Each row is a point on a landscape with many valleys, with its height.
A ball rolls from a point to the lowest of its 2 nearest points, and stops where none of them is lower. Distance is the straight distance between rows; heights are no part of it.
j_103 (h 16.2): [-22  27   7  18   8 -20  19  33  -5   1  30 -21  23 -35  15 -11  24 -33
   4  47  36  15  18 -60  47  28  47  10   5 -29 -23 -47 -25 -18 -18 -31
   9  -8 -16   6 -13 -34 -27 -17 -10 -13  -9  21]
j_337 (h 16.1): [ 34 -20  -1 -21  -3 -26   9  15   9  17 -26 -41   2 -18  38 -18  11 -13
  26  34  -2  -1   2 -49  18  19 -20 -11  13  20 -47  27 -14   2  -8 -10
  -7 -40  -9  16  48 -14  18  10 -13  31  29  12]
j_117 (h 38.7): [-16  12 -37 -21  16  36  -7  25   1   6  17  14 -63   1 -20  22 -12  28
  19   8  43  27 -29 -15 -12  22  24  10   2 -28  -8 -25  -2 -16  17 -21
  49  20  85   3 -27   1 -15 -27  -2   3  31 -33]
j_88 (h 57.0): [ 26 -22   3   9 -27 -44  -8 -12  16  -1  23 -15  26  12   8   4  -1  20
 -25  13  -3  13   9  13 -25   8 -33   5 -22  15  32 -37  33  -6  37   1
  41 -12 -74 -22 -26   0 -20 -22 -28 -40 -57  33]
j_737 (h 10.0): [ 29  -6  -4 -20   0  31  31   9  -1   2 -15  -2 -39 -19 -13  12   0 -13
  41   8  76  20 -36 -35 -15  -3  76 -20  17  -7 -26   7 -22   6  15  12
   2  11  44   9   4  -2   5 -32 -24  14  47 -18]
j_254 (h 41.7): [ -3  10   9  41  38 -13  22  12  39  -9 -16 -19  65 -24  31 -39  -6 -43
  38  -6 -22  -9  14 -19   6 -16  -3   7  -2  20  24  31 -18   5 -15  17
 -27 -13 -22  36 -16   4  16  26  30 -10   3  17]
j_952 (h 11.4): [-30 -33  -9   9  22   6  41  21  47  29 -12   4  75  -7   8 -10  -1   7
  27 -11 -21 -15  18  43 -26 -14 -22   5  23  12  32  32  13 -26  -1  33
 -62 -10 -67  19  -3  37  -3 -18   6   3  11   0]
j_527 (h 41.2): [ 36 -49  -9  22 -32 -26 -24 -26   9 -32 -23  -3  -9  15  -1   0 -24  30
 -30 -16 -12 -11  33  15  27  13 -35 -13 -33   4  -4  15  32   0  12 -18
   0  11 -14 -44  16  53  30  -7 -50  24  -9  45]
j_915 (h 21.3): [ -9  -3  -4 -16   7 -29  -9  10  15 -11 -29 -24  17 -46  38   4  14   3
   9  46   5  15 -17 -58  50  36  -1  -7  28 -11 -58   6 -22   5  -2 -36
  19 -57   6   2  22  -3 -27  -8 -31   8  31  20]
j_854 (h 32.6): [-36  53   2   9  55  17  -4  20   8   3  -9  -9  14 -34  26  -1  12 -34
 -27  17 -29   6   1 -21  -1  22   7   0   8  19 -31  21 -25 -14 -30 -10
  11 -29 -21  12 -33 -41 -42  41  37 -10  10   2]
j_201 (h 47.8): [-32   4 -28 -41 -10  17 -17  32  27  20   2  45 -62   6 -11   5  -3  39
 -11   0  25  36 -13  10 -24   6  18  -2  22 -21 -15 -27   2   1  15 -37
  43 -11  30  19   0   3 -25 -30  -5 -11  -1 -28]
j_97 (h 32.1): [ 23  -4 -41  -9  23  25  -1  24  24 -10   7   3  -3  50 -37  11  31  15
 -10 -12  42  38  34 -17  28   9  17  20 -42  -7 -25 -27  -8 -28 -31 -36
  33   0  55  24   6 -29   5 -17  -1  54 -27  12]
j_841 (h 91.3): [ 29  23  14  -6  -6   2   6 -31 -44  21  11 -57 -19 -11   5 -12  -8 -45
 -23 -16 -26 -28 -34   5 -20 -22 -28   3  -6  33   5  22   5  -8  -5  36
 -27  25  17 -15  -3 -20  -3  29  -9   6  -3 -26]
j_282 (h 56.7): [-32 -14 -16 -27   8   9  29  16  -1 -35 -14  47  61  32 -30  11  13  33
  13 -67  32  19  12  30 -10  -6 -17   6  14 -15  39  32  24  -3  -7  -6
  14   3 -22  -1 -19  61  15 -13  12  20 -10  21]
j_587 (h 38.1): [ 12  -1 -10  16  35   3 -12  35  10  18  -1  -7  39  12  27 -57 -20 -18
  28  -2 -18  -7  -1 -19 -16 -30 -43   8 -12  41  10  37 -38   1  -7  26
 -14 -25  14  34 -10 -21   9  19  37  -3  30  29]
j_512 (h 39.7): [ -8  32   2  -6  61  -5 -14  15 -14   7   5 -16  42 -52  29  -4  16 -14
 -29  11   9  19 -24 -16  -3  20  -3 -10   6  22 -16   3 -20 -15 -17   0
  37 -31 -10 -16 -41  -6 -53  13  -3 -30   4  12]
j_637 (h 61.4): [-14  15   4  13  19  10   8 -16 -17 -33  11  13   6  23 -22  20   3  -4
  -6 -22  26   8 -11   2   3  23  30  -6 -19  -9  12 -11 -15  24  -3  21
  17  36  22 -26 -19  19  18   0  -9   2  -9   3]
j_293 (h 30.1): [ 21 -17 -50   7  -2  22  -8  30  10  -9   3  24 -21  57 -61   3  29  23
 -50 -26  39  48  55  -1   9  -4  12   7 -38 -15  -7 -27  40 -26 -24 -62
  32  19  16  17  -6 -12   2 -15   7  42 -57  32]
j_248 (h 29.5): [ 13   8 -27 -21  -5  26  13   1 -28 -21  10   0 -37   9 -24  -2 -17  -3
  16   2  35  13 -41 -10   3  23  -4   4 -25 -24 -22  -2  17 -14  34   4
  14  30  90 -21 -14   2   1 -14 -12  24  36 -13]
j_216 (h 60.0): [ 31 -16  13  -7 -43 -50  25 -15   5 -18   7 -26   9 -15  26   8  -7  -4
 -16  -6  35  12 -22 -10 -15 -17   3  -7  14  -2  27 -17  11   9  33   9
  37  -1 -28 -24 -26  26 -27 -27 -51 -35 -33  33]
j_176 (h 11.0): [-33  -9 -21  22  -5   1 -31  -6  -8 -31   7  16 -21  21 -36  36  22  49
 -38 -26  27  62  18  -7  33   3  34   4  40 -54   1 -51   8  -5 -25 -39
  71  12  81  -8 -22   0 -43 -44 -10  19 -31  13]
j_186 (h 31.4): [ 16  42  23  -2 -32 -64  21 -20  -9 -14 -24 -29  37 -62  48 -10   1 -30
   9  22 -28 -25  -1 -42  28 -11 -32   0 -20   0 -16  18  26   3  -6 -46
 -13 -42 -18  -9  18 -34 -21  29 -19 -26 -18  19]
j_578 (h 48.9): [ 29   3   9   1  -6 -17 -26  26  -2  19  32  -7  10  -4  17 -33 -13  16
  31  28 -35 -19  18  14 -31   2 -60  13 -17  12  25 -18   0   9  43  16
  -3 -27 -38  19  18   1  14  11  36 -29 -12  18]
j_384 (h 82.1): [ -4  -5   6  -1  -8  26   1 -47 -22  24  -6 -35 -76 -11  -2  31 -17  -9
  -7  16 -26 -30 -59  14 -17 -29   7 -17  54   6 -20  12 -13  18  20  28
 -24  22  56 -20  -2  -4 -34   8  20   1  43 -44]
j_9 (h 26.9): [  5  22  14   2 -24 -45  12   0 -11 -21 -18 -22  14 -77  36 -20  11 -20
  18  35 -12 -13 -24 -40  25  22 -16 -20  21 -28 -31  14   8  24  20 -36
   4 -46  -4  -8  19   4 -19  10 -17 -26  14  10]
j_171 (h 17.2): [ 10  22   2 -10   3   4   2  12 -27   6  15 -24  22 -13  -6 -25   5 -22
  34  23  26   0 -29 -16 -28  36  -6  -3 -16 -13  -1 -10 -10   1  41  44
   5   0  13   1  -9   3  -2 -13 -11 -16  24 -10]
j_950 (h 33.6): [-17  -8  -9 -23 -38  -5 -28  34 -10   2  28  41 -23  39 -14 -27  -6  46
 -16   2  -4   7  12  31   0  12 -45   4   6 -39  -1 -15  20   5  23 -31
  15  -1   7  -3  24  15   9 -24  15  11   1  11]
j_156 (h 46.6): [-30  32 -23 -37  58  -1 -38  27 -28   4   9  23  42 -21  11 -15  10  -1
  -8 -30  21  51 -26  17 -23  17  -5   3 -15  32 -15   2  -9 -12   5 -26
  68 -16   0   2 -42   7 -46  15  15 -37  -8  -6]
j_356 (h 42.8): [ 10 -45   4  -6 -26 -28  -2 -25  20 -43 -28  31  18  -5  -2  22  -2  33
  -9 -39  15 -12  32  12  -3  -2 -34  -2 -24   8  31  19  33  -2   6   2
   8   0 -67 -34 -11  66  13 -11 -39  -2 -26  46]
j_434 (h 19.4): [ 20  -7  -9 -13   4  37  20  -5 -42  10  14 -24 -12 -10 -25  -6  -1 -26
  32  14  48   4 -42 -24  17   5  47  -4   4 -14 -31  -8 -25 -28  14  37
 -20  30  73 -15  -5 -23  -8 -29 -18  14  54 -33]
j_798 (h 31.0): [-44  17  26  39 -25 -43  35 -53  15 -27  -5  17  59 -15  -6  15  13 -23
  14 -12 -33 -17  16  20  26  -1  35   6 -15 -13  43 -26   7  15  -2   7
 -35  29 -39  -9  -5 -22  25  13 -16 -35 -35 -20]
j_870 (h 80.4): [ 12  -4  35  26 -12 -32  12 -25   0  10 -11 -32  12 -87  23   7   4 -27
  24  36   4   7 -19 -16   2   8  78 -16  39   4  -5 -19 -31   0  19  37
  -6  -7 -11 -11  -5  -5 -21 -16 -49 -42  16 -15]
j_642 (h 16.3): [-23 -18 -17  10   8  17 -23 -21  13 -21 -17  17  -7  48 -42  25  40  44
 -52 -40   7  46  25  11  22   3  28 -12  33 -30  -2 -19   1  10 -57 -11
  34  -9  51  -4   7 -10 -16 -25 -12  40 -33  -2]
j_690 (h 76.4): [  5  -1   7   9  -9  -9   7 -51 -18  14 -15 -37 -54 -60  10  36 -13 -35
  -4   1 -31 -24 -46   8   7 -36  62 -21  47  12 -10 -13 -25  -2  18  31
 -37  44  45   3   3 -27 -28  23  -9 -30  35 -49]
j_613 (h 87.1): [  3 -11  -2  -5  -3  10 -21 -17 -20  23  19 -14 -54  20   8  23 -23  37
 -16  14  -6  -5 -41  36  -8  -8 -18 -16  44  -8  -8   4  -4  21  12  17
  22  -1  59 -31  -4   9 -14  -5  11  14  36 -34]
j_146 (h 38.6): [  4  28  18  12  17 -24 -23  10 -23  10   4 -25   3 -20  45  13 -12  10
  -5   9 -78 -21  10  -1 -10  -5 -75  20 -14  46 -18  25   2  -2  -9   1
   7 -34   6  -3   9 -18   1  37  29 -11  -7  24]
j_425 (h 26.6): [ 21  36  15  11   0   3   4 -17 -26   1  21 -32  -1  -7   2  -8 -12 -38
  43  10   2 -23 -23 -18   9  19  26  -4 -34  -7  11 -18 -18  26  21  29
 -24  23  12  11  14  -6  33  11   2  -2  13 -27]
j_652 (h 33.4): [ -9 -13  16  16  -6 -15  -6  21 -28  20   3 -48  10  29  41  15  -2  16
 -11  20 -74 -16   6   1   8   3 -60  32   3  23 -39  39 -11  -3 -31  11
  -5  -1  50  -4  30 -20   5   6  -7   9  19   6]
j_59 (h 54.9): [-11 -72 -22 -18  -2   4  -8  10 -13 -20 -17  38  54  51 -29  25  14  39
 -14 -68  32  34  34  32 -21 -16 -33  10  -6   8  54   4  31 -19 -16  -4
  31  15 -59  15 -24  48  14 -17  -1   2 -34  29]
j_179 (h 57.8): [-27  39   4  10  29  61 -26 -34  -3   8  20  20 -70  20 -30  32 -27  -5
  -9   5 -27 -47  -2   3  -7   1   7   3 -31   2  20 -26   9  30  -9   1
 -29  30 -33   0  -7  12  14  18  65  11  -5 -14]
j_478 (h 17.4): [ -7  12  30   6   0   4  14  19  15  33  12 -23   3 -16  18 -30  12 -23
 -15  36 -17  -3 -11   7 -13   8  25 -13  63   5 -11  18 -15  10 -24  12
 -20 -25 -51  10  12 -22  -7   6  15   9  15 -10]
j_583 (h 25.0): [-28   0  18  27  -2  -1  45 -29  10  -6  17  15  35  15 -16  23   9 -19
  -6 -21  -1 -13  12  22 -16 -10  28  -2  -1 -13  60 -24  23  10  -3  24
 -28  33 -60 -12 -23  25  22   0   8 -22 -49 -17]
j_218 (h 93.7): [ 17 -16  14  11   2   6  -2 -23 -18  14   9 -24   2  31  -4 -18 -24 -16
 -31 -25 -30 -35 -16  43 -11 -21 -26  12 -16  28  22  26  14   0 -27  37
 -43  42   2 -30  12   4  16  20 -12  12  -4   4]
j_939 (h 44.7): [ 24 -26  18   9 -40 -17  17 -42  31 -22 -17  29 -21 -22  -3  21 -14   7
 -26 -17   4 -28  24  15 -15 -21  17 -20 -14   3  32   2  32  -5   5  11
 -16  14 -61 -32 -11  44  13  -3 -40 -21 -30   5]
j_834 (h 19.3): [-48  27  -2   1  -8  -3 -12  23 -28 -25  30  28 -33  -3 -14  25   1  37
 -15 -19  37  35 -14   2   6   1  26   8  50 -49  15 -35  -5  23  -5 -39
  69  19  67 -15 -29  18 -30 -33   5  -1 -12  16]
j_412 (h 47.1): [-46  40 -13  -8   4  52   7  29   8  15  12  15 -57  35 -23   0   5   5
   2  24 -20 -11   4 -15  15  19   0  31   1 -19 -35   2  -4 -15 -21 -33
 -16  13  40  28  18 -43   1   5  46  44  23 -24]
j_655 (h 17.5): [ 33   7   1 -12  -5  -3  53  -3  18 -13 -22   0   7 -49  -4  -9  23 -49
  11 -19  59  22 -33 -28  11 -11  91 -21  15   2 -24  13 -19  -9   6  12
 -21  16   1  16  -7   0  -4  -6 -49 -12  15  -8]
j_878 (h 50.7): [ 52 -39  -9 -31 -52  21  40  -1   5   1  -9  13 -32  15 -40 -25  -1 -10
 -27  -6  36  -1 -13  23   4 -30  10 -12   8  -7 -38  27  22 -22   7  10
 -50  20  27  -4  33  -5  15 -14 -32  28   1   0]
j_32 (h 32.3): [ 55   2 -12   4   5  23   2 -18 -31   8  25 -24 -32  44  -9  12 -37 -17
  42  14  38 -21 -29 -13   3   5  25 -10 -56  -9  10 -15  10  24  25  19
  -6  33  21  -6  10   6  45 -16  -5  13  25 -32]
j_212 (h 63.3): [ 40 -31   5  -6 -41 -30  26   5  10   9   7 -31 -28  -4  27   7   8   2
  -9  19  49  22 -19 -24 -10 -24  29 -22  43  -9  -9 -30 -12   5  27  -3
  20  10   2  -6   9  10 -21 -41 -39  -2  -6  16]
j_924 (h 19.6): [-32 -24 -10  -3  42  -7 -24  -4   6 -23 -33  21  42  17  -2  30  36  29
  -5 -29  10  35  15  -3 -12  29 -11  -2 -17  24  16  -4 -22  18 -10   1
  54 -22 -29  -4 -19  11   9  10  -2 -17 -24  24]
j_98 (h 58.5): [-30 -21  -1   3  12  13  26 -14 -17 -66 -32  51  34  39 -48  38  17  20
   8 -60  27  24   1   5  -5  17  19   8  -8 -19  28  14  19  23  -9   5
  26  29   6 -19 -21  49  37  -5  -9  13 -24  29]
j_589 (h 53.5): [ 23 -13   8  -5   2 -22 -12  13  -7   8  29  -9  37  26  -1 -22 -17   4
   6   3  -4   4  -4  33 -45  22 -42  14 -34  15  37 -26  15  -2  49  44
  18   1 -31  -2 -16  14   8  -4  -4 -30 -24  17]
j_996 (h 39.4): [ 69 -43 -24  -6 -16 -10  -7 -14  16   0 -11 -10 -55  10   8  13 -32  20
 -19  -1   9  -7  14  -3  -6   0 -20 -32 -33   9  -9   4  31 -12  25 -10
  17   0  -9 -21   0  48  25  -7 -40  17   9   4]
j_119 (h 53.0): [-64  35 -19   4  20  53 -20   7   7   7  11  51 -77  26 -44  21  -5  21
 -22   3 -23  -9   6   3  -8  27   1  12 -15 -10  -1 -19  16   7 -11 -33
  -3  29   8   0  -9 -11   3   7  53  19  -3 -22]
j_446 (h 71.4): [ 22  -7   9  21 -25 -27  23 -46 -21  23  -1 -49 -48 -70  23  42   1 -35
  20  41 -36 -15 -18 -30   8 -18  24 -13  37   4 -30 -17  -4 -20  17  17
  -6  17  42   1   5 -30 -17   8 -18 -26  23 -60]
j_447 (h 42.4): [ 52 -42  -6 -11 -22  23 -10  -6 -19   8  -1  -4 -27  48 -11 -13 -27  23
  17  12  10 -37  -6  17  17  -9 -24  -9 -19 -11  -6  31  16   7   3   7
 -37   4  24 -21  53   7  44 -14  -4  41  40 -15]
j_538 (h 27.6): [ 13 -38 -43  -9   4  33 -48  30  14  24   8  28   7  91 -48 -21   0  30
 -36 -26  27  43  58  38  -7 -21  -1   2 -37  -1  -4 -26  12 -30 -22 -24
  13   4   9  36  19 -30   7 -26  13  19 -28  -6]
j_662 (h 38.4): [ 12 -16   1  -7 -36   3 -16  10 -21   5  13  19 -35  26  -7 -17 -24  17
 -16  17 -34 -29  11  19  -9   9 -56   0  -8 -22 -20   7  28 -12  21  -4
 -26  12   5 -13  29  18  17  -3   9  15  14  -2]
j_703 (h 43.8): [ 36  23  33  22  -3  -2 -26  -8 -24  20  14 -47   6 -28  15  -9 -18   1
  28  33 -80 -36  -3  16 -24   3 -71  27  -4  25  24  12   1  10  34  39
 -22 -35  -7  11  20 -15  12  31  24 -21 -24   3]
j_653 (h 59.5): [ 22   4 -27 -29  13   9  -7  44  11  52  34  -2 -56  34  11  -9   4   8
   2  29  19   7  23 -10  -1  -1 -10   3 -14   5 -17 -20   3 -20 -10 -37
  28 -10 -11  31  14 -32   6   0  36  29   6 -26]
j_624 (h 19.8): [-13 -22 -11  28  36   8 -30  11  26  -9  -8  36  -3  26   3   5 -13  21
  27   8 -34  -8  55 -12 -12   9 -19   5 -41  27  18 -23 -32  26   3  14
   6 -16 -16  19   3  -1  43  21  52  -8  -6  25]
j_558 (h 69.7): [  2  27  20  11 -16 -43  -9 -53 -35 -17 -10 -23  38 -47  -1   0 -11 -47
  21 -24 -24 -13 -34  17  26  17  15  11 -41   7  31  -6   0  -7  33  48
 -19  38  42 -15 -10   1  13  25 -60 -32 -13 -21]
j_7 (h 52.2): [ 36 -50 -16 -24 -31  29 -40  26   9  -5  11  48 -17  44 -24  -2  -7  38
 -46 -22  42   0  45  30  -8 -22 -15 -11  -9  -9  20  -5  18 -22 -21 -16
   4   7 -46  12   9  33   9 -23 -14  23  -9  16]
j_524 (h 47.7): [ 11 -18   8 -23 -36  -9  49 -10  34  -4  -9  25 -11  -7  -6 -13  13 -12
 -37 -15  29   0  -3   7  -4 -32  14 -14  26  -5 -10  14  11 -17  -5  -1
 -35  11 -26 -16   5  12   1  -9 -37  -2 -23  10]
j_312 (h 13.9): [-29 -20 -21  -5  44  14 -43  21  -8 -13 -13  49  14  18 -10  15   3  30
  37 -31  -3  27  41  13 -35   8  -6  16 -43  32  24 -18 -27  26   7 -17
  51 -13 -34  30 -13  20  31  23  52 -37 -17   6]
j_68 (h 69.0): [-37  -4  18  -5   1  51 -23 -24 -18  30 -11  -1 -26  53 -23  12 -17   5
   8  37 -43 -49 -40  27 -19  18  -8  14  11   7 -23  25 -13  25  17  45
 -54   2   0  -4  22 -10  -6 -13  16   6  48 -22]
j_730 (h 52.3): [ -4  16 -23 -38  50  10 -52  33 -10  18   4  -1  17   2  20  -6   4  21
  14 -14  28  41   0  -1  -3  22  17   0 -12  26 -11  -5 -42  20 -16 -41
  75 -49  -5  30  -2  -3 -13   7  19 -12   7 -24]
j_124 (h 25.3): [-20  42  12   9  25  20   9  41  25   8   4  -9  -5 -15  13 -38   5 -46
  -5  23 -17  -5   8 -12   3   5  22   2  26  -7 -11  27  -7   3 -27 -15
 -20 -18 -46  36 -11 -23 -12  30  64  12  16   0]
j_35 (h 53.6): [ -1 -68 -20   3  -4  46 -42  17   6 -38 -15  80  30  44 -40  15   7  39
 -16 -34  29   2  60  38 -11 -22 -28   1 -21  -9  36   1  26 -24 -29   0
 -17  26 -32  22   0  44  19  -5  13  18  -6  21]
j_264 (h 48.3): [ 58 -55 -24   9 -34   5  10 -28  16 -17 -15  -2 -27  40 -31   0 -30  22
 -32 -18  11   3  -6  35  34 -16  28 -22   3 -13 -27  20  20  -3   3 -19
 -13  24  54 -23  24  36  26 -19 -52  45  10   2]
j_81 (h 27.3): [-18   6  -6 -14 -34  12 -10  21 -26 -21  33  39 -33  47 -33  -9 -24  39
 -23 -24  33  27 -19  32  -4   6   7   5  29 -49  20 -14  31  23  13 -23
  41  25  58 -16  -9  18 -10 -38   6  18  -2   9]
j_354 (h 36.8): [-24  35  24  46   5 -42  36 -20  28 -19 -20 -17  87 -54  24  -9   5 -45
  43  -6 -33 -13  23  -1  34  -5  27   3 -15  -6  40  10  -2   1  -4  -6
 -31  -4 -39  24 -16 -12  12  23   7 -31 -19 -12]
j_752 (h 18.4): [-23  -4  11  12  -9   1  47 -23  35  15  -3   6  54 -21   0   8  -2 -17
  21 -14 -30 -39  30  32 -17 -24  -1   5   0  -2  54   4  32 -29   4  27
 -78  17 -74   6  -9  32   6  -1   5  -4 -29 -27]
j_753 (h 62.7): [-30  35  26  -5  10  58 -14 -26  -7  15  17   7 -29  16 -20  -2 -26  -3
  17  13 -12 -55 -35  17  -4   3  17  -3  14  -6  21   9  -9  47   6  21
 -51  -2 -42   5   7  14   9   6  54   3  26 -18]
j_334 (h 20.6): [-45 -23 -14 -21   5  17 -23   8   4  -2 -13  41  27  54 -41   9  50  38
 -34 -56  30  50  18  28 -13  -6  15  -1  35 -18  27 -12  -4  10 -42 -11
  35 -19 -15  25  -5  -1 -10 -19   6   5 -36  -8]
j_769 (h 34.6): [-31  45  21  30 -15   4   1   5  -9  -7  14  -7 -42  -7  16  14 -23 -10
  20  27 -77 -42  26 -23  18   7 -29  25 -22 -13 -18  -5   4  14   8 -13
 -31   6  13  16  23 -16  26  33  55   8   6  -4]
j_886 (h 65.2): [-14  27  24  29  12 -27   1 -23 -40 -37  18 -21  48 -23   2   5   0 -21
   8 -20   1   4  -3  -2  20  24   3   7 -32   0  19 -25  -9   8   4  33
  11  31  24 -39 -22  13  12   8 -24 -20 -16  16]
j_778 (h 29.2): [-25  40  12  20  12  -7   0  14   6 -26  -3  18 -20 -25  24 -16 -12 -23
  17 -16 -45 -30  44 -36  24 -18 -24  12 -10   7  -3  25  -8   7 -27 -32
 -26  -9   2  12  10  -7  23  54  62  16  -1  38]
j_735 (h 34.0): [ 14 -10 -13 -27  36  16 -17  26   0  16 -11  -8  30  30  16 -39  -2  12
  -3 -33   1   0  -7  16 -13 -27 -48  14 -12  43   2  58 -25 -15 -32  18
  -8 -19  28  -1  11 -23   3  22   7  26  21  30]
j_385 (h 35.8): [ 24   3 -17 -16  11  16  20  20  14  -7  -9  -1 -12  32  -2  -6   8  -6
  -3   3  -5   8  23 -23  20   1 -19  15 -39   4 -49  12  -8 -35 -14 -12
  -9   8  50   9  21 -26  19   9  -1  41   0  13]
j_799 (h 74.4): [-37   5  12 -21  -6  63 -16  10 -12  21 -21  11  -7  49 -29 -19 -11  -8
   2  16 -39 -45 -14   6 -27 -23 -34  27   0  14 -15  38  -5 -12  15  30
 -76   7 -15  34  13 -26 -14  -1  41   4  51  -1]
j_890 (h 26.2): [-16  -2  27   7 -12   3  12  13 -14  22  10 -39  18   9  22 -24  11  -9
 -17  14 -36 -22 -21  19   5   2  -9  12  46  10 -21  42 -29  11 -40  22
 -34  -2  14  -6  31 -26  -1  11 -12  16  25 -10]
j_630 (h 24.7): [ -6 -11  -8  20  27  26 -33   8   9 -13  -3  50 -23  22   5 -10 -35   7
  18 -16 -36 -31  51 -20  12 -38 -41  11 -26  34  12  17 -24   1 -37  10
 -29   3  19  16   3   0  34  33  66  26  18  33]
j_828 (h 31.2): [-32  26  12   8   0 -34  14  -9   3 -12   9   6  23 -36  26  20  14  11
 -43  14  28  23 -18 -15  11 -22  14 -11  43 -11   6 -32  -4   8 -15 -34
  38 -19 -18 -42 -46 -15 -72 -12 -10 -37 -28  28]
j_365 (h 38.8): [-23  24  34  38 -19 -31   9 -25  -4  -8  29 -13 -10 -39  25  30  -2  18
 -32  29 -20   2  -7  20  -2  -6   2  -6  42  -9   6 -41  -4  18   9  -2
  27 -15  -2 -51 -31 -21 -43  -6  -6 -38 -28   7]
j_584 (h 29.6): [-22  14  -6 -14  42  -4   7  14  13  -5 -19  18  51   5  10 -20  18  -9
 -15 -35  -7  16   3   4 -12 -13 -45   8 -12  31 -11  39   6 -31 -15   3
  -3  -3   5  -6 -17  -4 -17  23   8   5 -11  40]
j_379 (h 36.3): [ 76 -22 -15 -16  -7  -1  12 -15  -8  25   3 -33 -57  -2   0  10 -13 -12
  32  24  19 -17  -9 -24 -25   4 -15 -25 -29  12  -9   1  20   0  36  21
   7   3   4  -4  14  10  35  -5  -4  18  25 -38]
j_976 (h 88.6): [ 11  48  27   3 -18 -15  16 -30  -5  11   3 -26   3 -35  13 -13   1 -44
  -9  -9 -33 -27  -5  -4  -9 -20  -5   3 -14  12  25   8  14 -10   3  11
 -28   7 -20  -6  -6 -18   1  35   1 -13 -36 -16]
j_626 (h 75.0): [  1  14  17   8 -17 -27   1 -43 -16  -1 -25 -12  26 -73 -10   1   1 -50
  41  -3  -5 -10 -45  -3  14  18  66  -9   1  -2  11  -6 -22  -2  38  53
 -31  25  17   9  -5   2   1   5 -58 -45  18 -39]
j_519 (h 40.8): [-50  32  11  20  -6   7  12  25   1  -3  26  -3 -31   2   9   2   2  -6
  26  51 -31 -17  14 -24  33  42  11  23  13 -38 -34 -22 -13  14  -6 -25
 -14   5  25  17  24 -25  27  10  39  26  24 -15]
j_867 (h 66.9): [ 31 -20  -6  -1 -29 -26  36 -20  14   5 -21 -23 -55 -58  29  24   3 -24
  14  29  22  13 -13 -33  -8 -28  33 -29  29 -12 -30 -28   2 -11  33  -4
   3  20  32  -7  13 -13 -23 -11 -22 -20  11 -15]
j_787 (h 6.9): [  6  35   0  -7   4  -5  26  45   0   6  19  -5  11 -23   5 -26  22 -32
  16  24  51  14 -10 -40 -16  23  25   0  -8 -23  -4 -21  -5  -5  22  -6
  14   0 -20  21 -15  -5 -10 -14 -11 -15  -1   5]
j_300 (h 24.5): [-27 -39 -27 -19   5  19 -52  31  15   9  -4  45  26  64 -33 -27  30  32
   5 -52  25  49  63  22  -1 -34   0  16 -10  -3  20 -26 -11  -1 -41 -33
  19 -23 -11  60  23 -22   0 -10  41  -4 -34  -1]
j_861 (h 8.0): [-30  -3  17  -2  14   6  14  25  39  35  -1  12  43  -7   8 -23  18   7
   0  18 -15  -6  -5  33 -29   7   2  -4  44   6  13  21   0  -2   1  17
 -21 -32 -78  15  -1  13 -11  -5  17 -12   6  -7]
j_91 (h 56.3): [ 14   6 -42 -52  35  15 -32  27  21  38  12   1 -42  29  11  11  10  29
  16  -6  46  35  11 -23  14   7  21   4  -8   8 -19 -14 -14 -10 -29 -50
  65 -37  11  43  14 -22  -3 -11   6  30   9 -42]
j_281 (h 45.5): [ 50 -43 -13  20 -30 -20   8 -26 -12  -4  14 -31 -28  33   1   7 -19  20
   9  19  -2  -8 -21  12  42   3  -5 -20   3 -22 -18   2   8  14  19 -10
   3  21  56 -20  29  33  40 -17 -31  31  35 -24]
j_450 (h 85.0): [ 19  41  40  18 -29 -21  10 -37  -7  23 -12 -40  25 -75  19  -1   8 -50
  21  46 -32  -9 -14 -10  -9   7  33  -1   8  10  12  -5   0 -15  20  21
 -19 -15 -27   1 -11 -45 -23  11 -30 -39 -31 -38]
j_767 (h 24.3): [-44  -2 -17   5  66 -12   3   6  39 -11 -41  24  74 -21  18   9  30   8
  -1 -21 -10  25   7   1  -8   9 -14 -11  -1  25   5  30   0  -1 -14 -16
  19 -39 -53   7 -28  15 -23  19  20 -19  -8  17]
j_465 (h 91.2): [  2 -30   6   5   2  -6 -25 -11 -10  17   4  -7  -3  38  -9  -1 -21  27
 -34  -4 -15  -7 -25  59 -23  17 -36   8  12  16  12  16   4  20  -1  43
   6   4  16 -47   1  20  -3  -1 -27  11  11   2]
j_848 (h 35.4): [  5  41  24   6  18 -36  -5  -1  -1  -3 -25 -17  47 -60  44 -14  -2  -7
   6  18 -57 -21  -9 -13  -9  -1 -62   7  -6  18  -5  42  23   1   6 -15
   1 -57 -25  -8   0  -8 -26  37  12 -38 -11  28]
j_166 (h 23.9): [-10  24  19  19 -20 -45  23 -14   0  -7   8 -22  34 -57  31   2   7 -16
  -9  45  28   4  -7 -52  46 -11  36  -7  22 -17 -15 -45 -11  -1 -22 -40
   9 -25 -31 -27 -25 -44 -65 -18 -28 -41 -13  18]
j_328 (h 50.3): [ 16  -8   3 -29 -11  19  12  16  23  -7   0  33 -19  15 -11  -7  12  17
 -19 -21  37  -6  26  -2   6 -13  11 -12   9  -9   8  14  -6   4 -28 -16
  -8  -4 -38  -1   8  23  19   1  -1  24 -10  15]
j_164 (h 11.6): [ 32 -12  12 -10 -15 -38  31 -10  30  -8 -36 -19  15 -43  24 -13  21 -34
  22   8  26  10  -8 -39  27  11  45 -16  -2  20 -33  12 -16  -3   6   2
 -21 -12 -29   8  34  -9  19  -4 -57   4   9  12]

For each start below, name the point where the ball stops.
j_91 => j_861
j_939 => j_787
j_68 => j_312
j_870 => j_524
j_799 => j_312
j_97 => j_176
j_254 => j_861
j_264 => j_176

Call two points neighbours if one is among the 2 nearest of the other. Go from one point of each pair to the other, from neighbour to neighbour, staying as low as possible. Name the highest point that can't be avoided.
j_737 / j_312 => j_254
j_787 / j_164 => j_878
j_737 / j_176 => j_412
j_737 / j_861 => j_146
j_164 / j_737 => j_655
